Points, in no order, along strands that fork, close into loops and pass close to each other.
Points whose rows are less than 52.9 apart are linked; no others are. Some points are linked to none.
fevi: [ -3  20   6   1  -4 -12  23  10  -7  19 -10   9 -13 -37 -10  18  20  21
   7   0]
kepek: [ -6 -15  -2  27  -1   5   3 -22 -14  -1  -3 -15   2  -1 -13  -7   0 -41
  26   0]
mafug: [ -6  -1  13  11  13 -22  -1  16  -1  25  16  -9   5  -9 -17  -2   0  -6
  19  16]
Sika: [  1  36  17  13  -1 -19  -9  14  -3 -43  -7  25  -2  -2   2  -6   7 -17
  -6 -31]
doso: [  5  -4 -14   0  -7  10 -21 -20   9  -1   0  20  23  -5 -12 -30  -7 -27
  -9  13]
gome: [  4 -10  18 -11 -18   3  13   4  -2 -22  18  -5  -8  32   7 -11   7  -4
 -11 -16]
dod: [ -1 -19 -19  -3  12   3  -5 -12  -7  25  11  -1  48   6 -11  -8  -8 -17
  18  10]
Popu: [-13  -4  -5  21  17 -11   0 -11  -7  27 -16   7  -2  -2 -15  21   0 -15
   6  19]
sereg: [  4 -15  -3  12 -21   2   3  -7   5  15  12 -16 -21 -13   5 -13   6   2
  13  25]
zegu: [ 10  20 -21   8   8  -1 -11  -7   8 -27 -11 -10   9 -27   0  -1 -21   4
 -10 -12]
mana: [ 18   8  -5 -28 -10  -5  -2 -13 -28  10  28  12  26  15  -4 -26  -6 -14
  -3 -22]
lidu: [ 12   9  14 -15 -12 -14 -10  -9  10  -1   8  13  10   9   3 -12 -12  43
 -21   1]
Sul: [  2  17   5  -5  -3 -35 -16  14 -10 -26  14  -3  18  21  22 -18  -6  -6
  -6   1]
bemop: [  6  23   3 -11  -5 -29   0  27  -8 -24   5  -9  17  10  30  -6  -5 -11
   5 -30]
ripo: [ -5 -23 -21  18  17  16  -5  12  23  17   8  -7   5 -10 -23   6  -4 -21
  15   3]
lozus: [  2  12   1   4  -8 -42  -6   7  -9   8 -15   1  35  -3   8 -14   4 -11
  -6  25]
muf: [ 14  13 -17  -9 -14   4 -21  -9  -1 -26  -4   1  27  -1  12 -24 -16  -3
 -30   6]
zofi: [  0  -7 -11  11  21  35  12 -10  -6  18   5  -4 -18  -2 -19  41  -3  26
  -8 -12]
bas: [  6 -13   3  11  20  39  -3  -4  21  22   2   6 -48  -1 -12  20  -5   8
   3 -12]
suze: [ -1 -10   6   9 -18  10  -3  -5  17 -22 -31  10 -18  31  36  11   8  -9
 -16   3]
Tafa: [ 15 -14 -27   2  13   3   9   8  21   7  -9 -10  36 -16  -4  11 -10   4
   5 -24]
Fidud: [  7 -11 -28   3 -21   1   1 -13  -3  17  -3 -18  24 -15  10   1  -9  23
  -3  19]
mefo: [-10  -6 -21  13  36   4  -9  13   4   7  16  -7   7 -10 -21  26 -16 -12
   6  -6]
gulu: [-13   5 -36  -6  -9  -1  21 -10 -34  -7  33 -25  18   2  21   7  -2  -2
   9   5]
berap: [-13  11  18  20  20 -30 -15  14  -7   3   2 -15   5 -22  -7 -15  -2 -13
  28   9]
rudo: [  6  -1 -21 -30 -14  -8  10   5  12 -22   9 -10  17   3  20  -1  -9  15
 -22 -13]
pab: [-13 -23   5  12  -2  16  14 -11  -7   1 -11 -10 -29  26  16  21   8  -3
  15   5]
veke: [  1 -15  10  -3  23  21   4  21  12  17  10  -4  -5   7 -17  20   1   6
   9  -8]
Siz: [-10   1 -14  15 -25   0   6 -26 -25 -21 -22  -7   6   5  18  -2  10 -31
  -5  23]
radof: [ -1 -13  -5   7  -2   3 -15 -30   8  19  -6  28  -1  -8 -24 -11  -5 -31
 -12  23]
lazog: [ -5  25 -16  -4   4  -9 -12  -9 -23 -33  16   5   7  26  12   1 -14 -36
 -18 -18]
vop: [ -4   0 -21 -26   5  20  20 -22 -24 -17  17  13   5  17  -5   7  18 -32
 -14 -15]
kup: [  2 -29 -32  -5   2  17   2   8  30  15   1  -2  32 -11 -11   4   0 -19
   4  -2]
Turo: [ 11  18  10  -9  29  24  27  10 -19  13   8  -4 -28   4 -18  19  24   8
 -22 -12]
ruda: [ -2  -8 -18   4  13  33   1 -34 -15   2  16 -12  -3   4 -11  19 -12  25
  -4  -3]
gogu: [ -2  -4  20  -9  -8   9   7 -10   0  10  -8   2 -27   0   6  12   5  44
  -2   3]
tis: [-21  13  -3  -5  14 -11 -11   5  10 -35 -12  -2  -6   8  15  12  -7  -4
 -27  17]
Budil: [ -7  -1 -18  15  -9  14  -4 -14   9  28  15   3 -13 -16  -2  22 -10  27
  -8  30]
feki: [ 21  -1  -2  10 -24  -2  -1   9  -9 -41  -2 -18  21  29  30  -9   2  -1
   4 -32]
toba: [ -7   5  25  26   6 -21   0  12 -21  -5 -14 -17 -13  -7  -3 -13  10  -9
  43  -6]
kimu: [ 11 -12  -2   4 -14  25  -2 -35 -19  -2   1   7  34  16   3 -19  -1 -20
  12 -17]
lur: [-26   6  32  13  17  -8   2  28 -19   8   3 -16 -13   4  -2  -8  13   9
  44   2]
sab: [ -5 -17 -12   9  -9  12  11  18  17  18   0  -5 -26 -17  11  33  13  -4
   8   0]
fuso: [  6 -13  16 -14  12   2  -8   9   4   4  25  -9  14  33  -7  -7 -13  17
  10 -19]
Fisur: [  0  25   1  -5  27   4  -6   2 -10 -10  29   1 -24 -21 -27   1  -6   4
  -4 -19]
Zopu: [  6 -13   6 -11  21  -3  -8   3  -3  24  16   8  26  32 -21   7  -6  12
   8  -2]
bife: [  1  -1 -20   0 -15   5  -6  -6  16 -20 -24 -11  -3 -16  15 -12  -2 -17
 -19  16]
kes: [  3 -10 -21  15  17  -2 -18  -1   4 -19 -16 -11  24   1   3  -3 -22 -27
   5  -7]
gogig: [-16  -5 -11   8  26   0  12  27  -2   8  27 -14   9   3  -9  28   0 -21
  10   7]
nom: [ 13  12  -6 -13  -3 -28  -7   1  -6  14  25   0  32  -4  -6 -17 -18   5
  -3   8]
sal: [ -3  13  21  10  22  21   2   2   3 -19 -20  -1 -32 -23  -8   1   0  16
  23 -33]
rumid: [ -1  -9  18  -7   7   0  -2  -3  -1   9  -1  23  23  32 -11  -7  -2 -12
  -3   3]
kasil: [ -4 -16  10   6   1   9 -15   7  26  -9 -25  -6  12  23  15   3 -13  20
   8  -9]
komav: [ -2   7  15   1  -3 -11   2  -3   4  13  -7  14 -36 -17 -10  -1   7  -9
 -16  16]
nuver: [  1 -15 -13  14  21  14 -14  -9   4 -12   2   5  16  11 -16 -11 -17 -37
   8 -21]
Zovof: [  1 -15 -27  -3 -11   3 -10   9   6   5  -6 -20  27 -16   6 -18  -4 -31
   1  36]
dul: [ -2  22  -5  13  -5 -20  -6  -4 -14 -42  -2  -4  -3   3   9  -6  -5 -32
 -14  -1]
kedo: [  3  -3  -1  -8 -18  -5  -6   2  32  12 -10   6 -17 -22  19  10  -4  32
  -7  18]
Nuso: [-16   4   8 -13  31  12   8  26  14   2  -3   7   6   5  -6  29   0  27
   6 -13]
devu: [  1 -20 -10 -17 -30  -3  17  -9  -3   9  17  -4  14   1   6 -13  17 -10
  -3  20]
kigom: [ 19 -14   8  -3 -10  21  -1 -25   0  18   6   3 -22  -6 -13 -10  -5  13
   2  -6]
renu: [  8   3  16   5 -17 -12  -6   0  -4 -32  12 -10  -2  25  17 -26  -6  -5
 -13  -2]
Vudez: [ -9 -10   9  22  16   7 -11 -23  -1  22 -36  19 -14   7 -15  16  -1  -6
  14  10]
Vipem: [-15 -22 -24 -23 -17  34   5 -29 -16   9  17   1  26 -14  16   0   7  -1
 -12  11]
nuvo: [  8   7 -16  -2 -23   2  -1 -16  12 -21 -30  12 -25 -10  20   5   2   2
 -27  11]
misus: [ -1 -24 -23   2   0   7  -2   5   8  21  -6 -15  44   9  10   5 -12  17
   5  23]
Viri: [-14 -27 -24  -8  -7  19  -1   3  11   6  34  -6   0   4  -1  -4   3 -27
  -8  29]
dafa: [-10 -17  -9   7  17  17  -8 -10  11  -1  12  -9   7  11  -2  14 -22  18
  -6  -1]
pibid: [ 19   3 -12  17 -14   5 -23  -9   9 -25 -14   4  28   9   3 -23 -18   1
 -11 -12]
dinuz: [-28  22   9   0  25 -10  -2  16  -9 -23  -5  -1  13   6  13  13  -2  38
  19  -8]
papin: [ 19  11  12 -16  10   6  27  12 -14   1   8  -7  -2   3  -7  12  13  26
  -3 -44]
vuf: [-19   8 -13  -2 -11  -5   6 -24 -25   9  21  -5   1  12   3   9  -2  17
 -16  36]
veseg: [ 18   9  -7  -3   9 -17 -25  23  13  -4 -12 -10  45  -1  15 -14 -25  20
   7 -25]
Kifi: [-15  12   5   9   2  -7 -10 -32 -30   4  17  -4 -24  10 -10  -3  -6   1
 -11  32]
mutu: [ -3  -2 -35  -8   8  -2 -13  -2   6 -23 -20  14  44  14  12   4 -10 -28
 -24   6]
susak: [ -6  -9  11  -6  19  23  16  34   8  14  14 -10 -31  -6 -20  22  20  -5
  10 -12]
tosur: [ -1   9  14  -8  28  14   7  21   3 -14  -2  -1 -16 -16 -20   3   2  12
  14 -41]
Nel: [ 10  12  12  -5   9   3  -7 -27 -17   8  -6  26  -9  12 -28 -14   1   1
 -20  -3]
sud: [-12   4  -5  16  13  -2   1  -5 -14 -30   4  -8 -27   5   1   7  -1 -35
  -5  -5]
Vate: [ -3 -10  -5   5   0   1 -18   3  30  22  -9  14 -25  -9  10   7  -4   6
  -3  20]
bil: [ 23  18  -5  15 -26  -8 -15  -3  -8 -35 -13 -17   1 -19  18 -27  -7   2
 -11  -6]
Renob: [ -3 -10   5   5  11  -8   3  13  -7  -3  12 -25  16  19  11   7  -6  16
  24 -14]
liru: [ 15  25   4   4  -2 -22   3 -25 -11 -13 -29  20  15 -17  -8   3  -4  10
 -14 -12]
sirat: [ 19  13  -4 -27  -8 -17  -6 -10  -6  10  28   9  14  -2  -8 -16 -17  33
 -14 -10]
kuv: [-28  24  23  -5  17 -13  -6  17  -4 -24   8   8 -26 -15  -8 -13   0  13
  13   3]
balir: [  2 -12   7   1 -10  -2  -6   1  21   4 -14  17 -46  -7   4   0  14 -36
  -6  18]
kibal: [ 16  17  13   8   3 -18 -14  24  17 -18 -30   2  39 -12  12 -13   0  14
  13 -20]
zemu: [ 13 -19 -17  -7 -15  -7 -10   8  12   3  -9 -12  38  -2   3 -27 -10 -12
   3   5]
zepu: [ -1   6 -22 -13   2 -16  24  29   5   3  22   0  17 -18   3  31   9   3
 -16  -1]
pala: [  6 -20 -30   3   3  26  20  -3  14   5  -2 -12   8 -16  -4  26  -4   5
   5 -23]
pon: [ 28  -3   0  15 -23   2 -15   3  36  -2 -31   5   7 -20   0 -23  -3  -9
  -2 -10]
vir: [-15  11   7  -3  20 -14 -13  13   6 -28 -12  21  10  18   2  16  -9 -13
 -14  -4]
Kefa: [-12   6  14 -11  15  13 -10   9  17  20 -16  21 -34   0   3  21   1  40
  -4  -1]
nize: [ -2  20 -32 -14   3 -18   1  -7  -2  -7   8   3  17 -20  -1   3 -11  -8
 -27  19]
vud: [-13   6  27  -5  26  -1  -3  26   7  20  -8  14  -7 -15 -21  -6  10  12
  32  -7]
Duvid: [ 14  -2  21   3 -11   5  10  -2 -17 -29  -1  -3   9  38  17   3   7   2
   6 -33]
radaf: [ -3  -3  23 -13   6   0 -17  -5  14  11   1  20  -2  21  -4  -6  -8  31
 -13   7]
pif: [ 17 -11  18 -10 -16  13  20 -16 -14  15 -16  14 -31  18   1  -1  27   1
  -6  -8]
mil: [  3  11 -13   3  18 -17 -16  -6   7 -16 -28  22  29   7  -3   8 -16  -8
 -21   2]
lut: [  9  14   3 -24  12 -15  14  12 -19  10  29   2   8  14 -15   7  -3  -5
  -7 -16]
Bapes: [ -8  -7  -3 -17 -32   9   3 -40 -16  17   8  16  -7  -9   4 -21   9   1
 -12  28]
nipi: [ 13 -10  -8 -20 -30  -8  11   2  15  -2   8 -10   1  -4  19 -13   3   6
 -10   7]
vopuz: [ 15  -2   2  -2 -15  -9  -5   7  28  -3 -14   4   1 -29   2 -11  -8  20
  -9  -4]
Duker: [ -2  35  21 -18  21 -15  -8  14 -12 -12  30   1 -24  -6 -17 -16  -4  11
  -2  -4]
Bofak: [ 19 -31  17   9  -7   5  -5   2  15  35   8  -1  -6  -4 -23 -16   6 -12
  25  -3]
safas: [-17 -18 -10   5 -12   6  20  -7 -13 -17   5 -27 -11  23  20   8   8  -8
   4  13]
dal: [  7  36  33   7   1   1 -10   7   2 -31 -14  26 -19  -1  -4 -23   9  11
   1 -23]
mefu: [ -4  12  -3   9   2 -31  -9   9  -9  -4  12 -32   2 -29   2 -17  -2  -8
  11  14]
Gotu: [ -5 -36  -1   4  -6  14 -11  -4  20  19 -22  -2  30  25  11  -3 -10   8
   8   7]
mut: [-11 -13  -1  15   2 -11  18  21   8  13  -6 -21  -5 -24   7  17  14  -7
  20  13]
Girul: [  3   0  24   4 -11  10  14  -6 -18  -8  15 -22 -43   2  -7 -11  15  -9
   3  -7]
vok: [ -9   2   6   4  18 -15   4  40  11 -15 -12 -18  20 -11  13   2   1 -12
  26 -18]
Tedaz: [  6 -15   2   4 -15   7  -5   4  34  -4  -9  23 -15   1   0 -18   7 -42
 -12   4]
Kitip: [  9   2   6  13  -8   1   4  20  15  41   6  10 -38 -16  -1  21  20   3
  20  31]
Kon: [  1   6  -9 -18  21  -4  14   8  -5  -8   9   8   0   5  -8  27  -4  -4
 -14 -22]
Pir: [ -6 -12  10  -4   2   4 -30  -9  26  12 -12  25 -15  18   4   3 -15  13
 -18  26]
modo: [ -3  -2  -1  16  10  -6  -8  -5  -8 -20  -5 -11  13  21   5  -2 -16  -4
   7 -13]
veno: [  1  -4  -7   2 -38  10 -19 -36  -6   1  -5   0  -5 -10  16 -26   0   3
 -10  32]
tovog: [ 14   7  -6  21 -16  -9 -29 -15   5 -16 -17 -18   2 -20  10 -28 -18  22
  -3   8]
tum: [ -3  12  31  -9   8  28  10  18   6  11 -16   8 -48  -3   8  -5  22  27
  22 -20]
Sis: [ -5  -5  12 -10 -25 -21  25   1 -10  20  -6   4   4  11  11  13  19  15
  -5  20]
pevo: [-22  18  12   1  22  18  -2  29  16 -15  27  -4 -41 -24 -10   8   6   8
   6  -1]
bim: [ -5  18  29 -14  11   7  18  12   0  10 -23  27 -30  -4 -12  -1  29  20
   5 -13]
vod: [  1   6  -5  12  27   6   8 -19 -18  26 -13  11  -1  -8 -39  22   3 -10
   2  -2]
Lil: [-22 -22  -6  22  -5   4  -2 -23  -5   2 -33   0  -6  20  19  21  -1 -11
  11  18]
sigor: [ -9  -1  14   5 -11  -9  21 -10 -26 -16  10 -24 -25  14  11  -2  14  -7
   7   8]
zado: [ -1   8  22   7  -7 -12   5  10   2 -20 -25   3   6  11  19   4  12  16
   2 -10]
fovup: [-14  -9 -17 -14 -10   9  -6 -10  17   0  31   6 -27  -9   3 -12  -3 -15
 -24  28]
sokag: [  9 -28   4   8 -19  26   8 -30  -5  -4 -10   1  -3  20   7 -10  10 -20
  10 -12]
kanaz: [  9 -14  20  13  10  -1   3   5  -1  39  -7   8 -28  -7 -32 -10  12 -24
  18   3]
Palot: [ 22 -12  -2  16 -17  13 -23   9  18  -5 -17  -3  28   1   7 -30  -5 -12
  -1  -4]
ves: [-14  10 -19  15   2 -22   0  -1 -22 -19 -32 -28  16  -6  20  12  -7   6
  -3  23]
fad: [  9 -12   2  16 -30  12 -20 -31   8  -3 -12 -11 -10  -3  18 -23  -9  18
   7  12]
sufez: [-21   6  14   2  24   3 -19  12   4 -25   5 -10  -4  13   7   2 -19  42
  11 -12]
megib: [ -2   9  -9  18 -31  -1   8 -26 -10 -28 -30  -4 -18   2  25   2   9  -1
 -13  11]
tuleg: [ 10  -3   5  24 -15  -8   2  11   0 -15 -45  -4  17  11  23  -3   7   0
   5  -2]
vuvo: [ 31 -14   6  -1 -14  24 -17 -25   9   6   4   8   6  -1 -18 -32  -8   4
   8 -17]
lofe: [-16  27   7  -1   3 -23  26  16 -12 -12 -11  -6   0 -35  10  16  14  24
  13 -10]
tubab: [ -2  14 -20 -17  21  -1   3   1 -11 -23  25   3   6  27   2  17 -20 -15
 -14 -22]
Redaf: [  7  18 -22 -17  -4 -34 -10  14   1   7   3  -2  37 -11   4 -16  -7  -4
 -17  25]
Lol: [  7 -14  19   5 -15 -11   1   0  11   2 -10   9   9  26   2 -14  14 -16
   6   0]
Dof: [  5  10 -13  -7   2 -10   9  -4   2   3  14   3  -3 -33 -17   6  -2  -3
 -14   0]
beg: [-13  -3  -2  24  -5 -11 -17  -7  13   4 -45   8  -2  13  15   8  -6  -1
  -1  25]
lilo: [ 25   8  14  20 -12   0 -11 -18  -2 -17 -18   5  15   9   3 -17 -10  19
   0 -22]
Gagu: [ 14 -17  -5   8 -11  21   7 -18   7  57   3   9   2  -5 -20   5   4  15
  19   7]
vevu: [  0  22   4   1  -6 -40  -2 -16 -17  -6  -7  16  17  -6   0 -11  -6   4
  -9  14]
kisu: [-11  14   9   7  -3 -25  -5  17  12  30  19   5   2 -30 -17   0   3  11
   7  31]
Redub: [  4  -6 -28  -6   2  30  -4 -36  -3 -23  -5   3  16  -7  -6  -8 -12  -7
  -9 -22]
ruboz: [-11   1  29  -7  13   4  11  -7 -22  11   0   8 -43  26  -9   1  13  -6
  -9  12]
tunu: [ -3  13  24 -23   0   4  -1   6   4 -18  15  10 -35   9  -3  -5   9  19
 -23 -12]
turun: [ 16   0  33  16  -1  10 -21  -8  10 -11  -9  12  -4  18 -10 -23  -8  23
   7 -26]
fupoz: [ 11  15 -14 -26   4  -2  11  -8 -37  25  32   1  20  16 -12   2  -9   6
   3 -22]
fen: [  4 -13 -17   2 -20  -4 -15  -4  18  15 -19 -17   9 -14  18 -16  -8  17
 -11  34]
risi: [ -5  10  -8  -2   2  -3 -14 -12 -10  -3  39 -19   0  -8   0 -10 -17  22
  -9   9]
tete: [  9   2   9  21  -5   0  -2  -5  12 -18 -18  -2 -15 -10  -8  -8   3 -17
   4 -24]
mepe: [  0  -7  -5 -18 -20  13 -12 -19  -3 -12  -3  25  41   8  -2 -31  11 -33
 -20   6]
lonoz: [  9 -15  10 -13  -9  -2  15  21  32  18 -12  21  -5  -3  -2  14  12   4
   0 -11]
Fubar: [ 20  10  39   7 -12  12  -4 -11   2 -17  -8  19 -32  10  -9 -17   7  13
   2 -31]
los: [ -1 -26  -5  -4   5  21   9 -20 -16  33  20  11  23   7 -25  -5   6 -18
  20  11]
pevof: [  0  -6 -16  15  19  13   2 -26 -10  -7  -3  -1   5  -9 -26   1  -1 -38
  11 -16]
tori: [  3  -8 -17  -2  -6  22 -16  -8   2 -25 -11  18  43  25  14 -15  -3 -33
 -22  -2]
gofo: [-17  -7   1  -2  -3  -4 -16  18  25 -23 -20   4 -20  17  29  10   0 -16
 -16  12]
taze: [-15  20  28   5   5 -17  -8  10   9 -14 -17  14 -31  -3  -5  -8   7  -6
  -1  11]
Sarim: [  9 -22  18   9 -22   1   2   7  16  31  12 -11 -29 -11   0 -15   7   3
  31   2]
dami: [-13  -8 -29   7  -7   6   6 -18  -1  12   9  -4  10 -11   0  13  -6   8
 -12  26]
Dela: [  7   4  -4   3   0 -18  30  -3 -21  18   3  -8   3  -8 -13  13  16  -5
   7   8]
dekup: [-18  39   2  -3  11 -24  -7   8 -14 -30  -2   3   5  -8  16   2 -13  21
  -3  -3]
Gogo: [ 11   1  -2  -8  12  12   1  -7 -10  -5  37 -11 -14  -3 -22 -10 -10 -13
  -2 -24]
deg: [ 14 -10  -7  -9  10  36  -1  -6  13  31  -4  25 -39   0   1  34   2  19
  -6  -7]
vade: [ 17 -18 -10 -11 -27   9   2  -7  29  35   4  17 -12 -31  -4  -5   8   1
   4   7]
kirez: [  8 -19 -14  -8  -3  18  16  14  36  33  -8  18 -14 -17  -1  39   8  -1
  -1  -2]
mar: [ -4  -8 -18  -6  -2   7 -18   7  28 -18  21 -10 -19 -14   1 -12 -10 -15
 -29  10]
Befif: [  7  -2   6   1 -33 -16   1  12   4 -14  -7 -29  -1 -11  24 -18   7   8
  -4  15]
Viz: [  4   4 -20   9 -15  -3 -14  14   3 -37  -5 -26  -3 -13  14 -21  -5 -39
 -12  21]
pil: [ -6   5   5   6   2  13  -4  10  14  41  12   5 -13 -18 -12  28  -7  38
   2  22]
sagi: [ -8  -4 -19  21  -5   9  -1 -21 -25 -21  -4 -16  18   7  10 -10   2 -37
  14   5]
liv: [  2   0  13  15 -19  -1 -15  -8  18 -12 -35  24   7  28  20  -4  -1   2
 -19  17]
Kufu: [ -3 -22  29   4   7   8   8  19  14  15  -5   6 -27  26  -4  -4  18 -28
  13   2]
pipuv: [ -9  11  12  -5  28   5  10  12 -12   8   8   5 -24  10 -21  13  17  -7
 -13   8]
Nen: [  4   0 -31 -20  -2   6   1   0  10  -1  27  -4  26  -4  10  15 -14  19
 -26   5]
let: [  1  -4  14 -17   6  16   7  -7  11 -10   2  18 -38  21  -6   4   5   1
 -35  -9]
zire: [-18   7  15  -1   4  -4  33  20 -18  14  14  -7  -6  11   6  39  18  17
  -2  22]
Ludu: [-28  10  16  -4  26  18  -7  21  19  -3 -21  22 -18  -5  -3  17   0  39
  16 -11]
funut: [ 18 -16  -4  -9 -11  26  14 -15   7  37   8  15 -11 -19 -27  -6  10  -2
   1  -8]
Migaf: [ -7 -23   1  21   9  -4  -3  28  20   0 -12 -23   6 -15   9   4   0  -8
  23  -6]
Gol: [-14   2  15  -1 -11 -25  22  16 -18  30  24  -6  -4  10   2  13  15  17
  -3  35]
mase: [ -3   6 -28  -6   8   1 -19   6   0  -4  41 -22  19   2   6   1 -28  14
  -7  -3]
Dig: [ 15  23  21 -22   4   2  10   1  -4 -18   3  13 -11   4  -3  -1   1  21
 -14 -37]
Toz: [ 11  31 -24   8 -12 -13 -13 -14 -23 -25  -1   7  25  17  21  -4 -19 -20
 -10 -23]
Gege: [ -5   2  -2  -1 -13 -35  19   1  -6  23  -8   0   9  -3   9   1  16 -14
  -1  23]
seg: [-24   3   5  19  19   1   2   9   5 -31 -20  -4 -18  -2   8  16   0 -15
   7  -9]
dum: [ -4 -12 -21  -2   3  33  17 -16   8   8 -11   0 -16  -8  -7  37   2   2
  -7 -10]
vot: [-10 -14 -13  -8 -23 -10  -2  -7   0  14 -19  -4  18  10  25   1  -1  17
 -15  47]
rine: [ 10   0  20 -16 -21 -11  13  -5 -11   6  -1   6   2   8  14   2   9  43
 -11  -1]
peg: [ -1  -1 -19  12 -18 -24   7  -3  -5   3  22 -20 -10 -29  -4 -11   1 -13
   1  30]
zenag: [ -9   6  20  13   9  -1   5 -18 -19   9 -33  12  -9  18  -3  20   1  15
   3   6]
Fepak: [  9   9   8   2  13  -6   6 -24 -17  14 -23  21 -11  -3 -30   2   8 -25
  -9   2]
fidul: [  5 -15 -19   5  13   9 -11  11  24 -12  17 -17  -4 -21  -7  -1 -10 -26
  -1  -8]
gitog: [ 12  -5   9  -7 -34   7   9 -39 -13  20 -17  24 -21   0   9 -10  16  -7
   0  10]
Laped: [ -2   1 -16  -3  23 -17 -26  20  20   1  -5   1  39  -5   1   6 -22  13
   0   0]
Vugu: [  8   5 -21 -10   1  15  15 -30 -23 -21   1  -5  12   7   4  11 -13   1
  -4 -28]
nev: [ 24  13  28   4 -16 -15  -6  -1  -3  -8   2  21   3  -4 -20 -25   0  -8
   0 -13]
vodub: [  8  15 -14 -13 -12 -12 -18 -15 -21   5  37  -7  25  25   5 -32 -19 -23
   6  -8]
favon: [-18  22  24 -10  28 -15  -3  34 -14   7   9   3   7  -1 -16 -11  10  19
  36  -6]
silu: [ -3   4  19   8  10 -16  17   4 -18   4  -9  -7  -8   0 -10  10  16 -13
  22 -10]
buluz: [  1  -9  11  18  15  25   1 -12   8  22 -22   8 -35   5  -4  19   3   7
  22  -6]
Beb: [-17   1 -14  -8  -5  -8  27  14  -6  -1  16  -6  -6   2   8  33  13   0
 -21  15]
limek: [  6 -11  -6 -20  -4   9  10  -8  -4 -21  14   4   7  21  -5  -8   6 -25
  -9 -12]
pidus: [ -9   3   4  -2  32  15 -17  -5   0 -10  20  -5  -1   7 -14  11 -21  27
   0 -19]
piv: [-37   2   5  10  39   0  -2  31   1 -23   0  -4 -12   1  12  19  -2   0
  15   6]
pepam: [ 21   8  44  11 -29 -14   5   1  -2  -8 -12  13 -20   4  -3 -23  13  12
   3 -15]
Gaken: [-12 -25 -13   5  -6  10  11  22   8  19  31 -14  14   6  -1  16   4 -13
   4  18]
sepib: [-10  -3 -18  -2 -12 -11   5 -20 -40  -1  29 -21  19   9  15 -15   2 -20
   8  24]
ran: [ 17  23 -17 -14 -13  -7  -9 -30 -14 -13  14   7  19  -2   4 -23 -18  13
 -21 -10]
favaf: [ 26  -6   7 -18  -5  -2  29  20  -3  12  21 -12   6  -5 -11  -1  14   7
  11 -29]
kega: [ 18 -16  -5 -14 -16  13  38  -3  -3  17   3 -10   3  -2 -10   7  20   7
   1 -19]
Suvut: [-14 -11  10  23  -3 -19  10  14 -10  20 -12 -18  14 -13   9   9   8  17
  37  15]
Talo: [  4 -23  -7   3  -6  21   0 -27   5  13  -7   3   0   3  -3   1   2  -4
  10   4]
vageb: [ 10  17  17  -9   4  -6   3 -11  -4 -10 -17  25   0   4 -14   5  -4  10
 -21 -18]
Mapom: [  6  -3 -17  -5   4   4 -28  -9   6 -18  27 -15  24   7   8 -22 -31   1
   0  -9]
zub: [-23  13  16  19   9  16   4  26  13  28  15   1 -23  -6  -7  34   7  27
  23  23]
fotep: [  5   0 -18  12  -6 -20   4   6 -17 -22 -33 -25  29  -2  21   3   1 -13
  10   0]
Gosiv: [  1  20   6  -8  16 -38   4  36  -2   7  11   3  23 -15  -7  -5  -1 -19
  18 -20]
Reg: [ -7  16  17 -20  11  -1  13  29  17 -13  -5  13  -6 -25  -4  -4   9  25
  11 -30]
tele: [ -3   5  27   9   2   6   6   4  -5   5 -19  -2 -40 -20   1   3  14  20
  31  -9]
Fikog: [-11  10  -5   0   7   4   7  19  17  -1  17  -1 -28 -40 -15  14   3  -4
  -1  -2]
Sozeg: [-10  18  22 -11  29  12  11  37   9  13 -17  23 -33 -13 -22  -5  24  -2
  20 -12]
dus: [ -2  12  -1   2  -2   2  12 -12 -28  -3  40 -21 -16   1 -10  -2  -8   2
  -1  -4]
Dupu: [  1 -26   2 -10  -9   2  11  14  22   8  -9   1   5  14  12   7  10 -18
  -4  -3]
nefut: [  1  11 -36   6   2  -4 -16  -4 -12 -21 -26 -24  24 -21  14   5 -27   3
 -12  12]
zatem: [  8 -11  33 -11   6  19  11   4  -5  16  -9  10 -31  31  -8   0  22 -13
  -6  -5]
sepaf: [  8   0  13  -4   8  26  25   1 -20   8  15 -24 -43   9 -13   9  19   6
  -7 -13]
tam: [ -7  -1 -30 -18 -13  11   9 -31 -28  -7  20  -6  19   2  14   5  -1   2
 -10  -1]
monep: [ -8 -16   2  -1  17  -7 -24  21  28  -6  -9   0  31  19   7   3 -11   6
  -7   9]
Rete: [  0  -5 -21 -11  -2 -24  11  35  13   7  16 -14  25 -13   9  10   5 -12
  -8  16]
bot: [  1  29  17 -26  14 -35  -2  32 -14  16  32   7  14   8   0  -4  -3 -11
   9 -18]
Nemu: [-25   0  23   4  13  -1  -4  28  14  18   0   8 -28  -7  -1  11  10  18
  24  13]
modod: [ -7 -17  -5  -9 -23  -3  -3 -12 -17  -4  21 -17  12  15  11 -25   0  -4
  -4  27]
kofuf: [ -5  -6 -37 -15  -1   3  -5   5  -5  15   6  -8  49 -19   5  -4  -2 -19
 -10  36]
dabis: [ 10 -13   4   2  14  14 -10 -19 -13  32  14   5  14  12 -33 -10  -7   4
  14  -6]
Dapu: [ -6  26   4  -5   8 -31  11  15 -14 -10 -15   0  15 -24   3  -2   7  -4
  11 -23]

A fork is a point with three links, a tip a point with one. Leave the first point through the second and follow the links. Name the first fork or tip that comes.
mutu, mil -> zatem
Viz, bife -> Zopu
mase, risi -> Tedaz
sepaf, Girul -> radof
dekup, dinuz -> ripo
kes, nuver -> Viz
Tedaz, balir -> mase

A piece is two or more points that can be reached from each other along the links. Count, over all rows, the pieces, the separate loops (a circle has one, a figure eight two, a Y none), the forks (points with three links) and the tips (points with one).
pieces -> 9
loops -> 3
forks -> 30
tips -> 42

How many points has the smallest loop of links through each point below? Write - if it is on no loop.
lidu -> 8
Palot -> 12
Sul -> -
Gaken -> 8
silu -> -
lazog -> -
Lol -> -
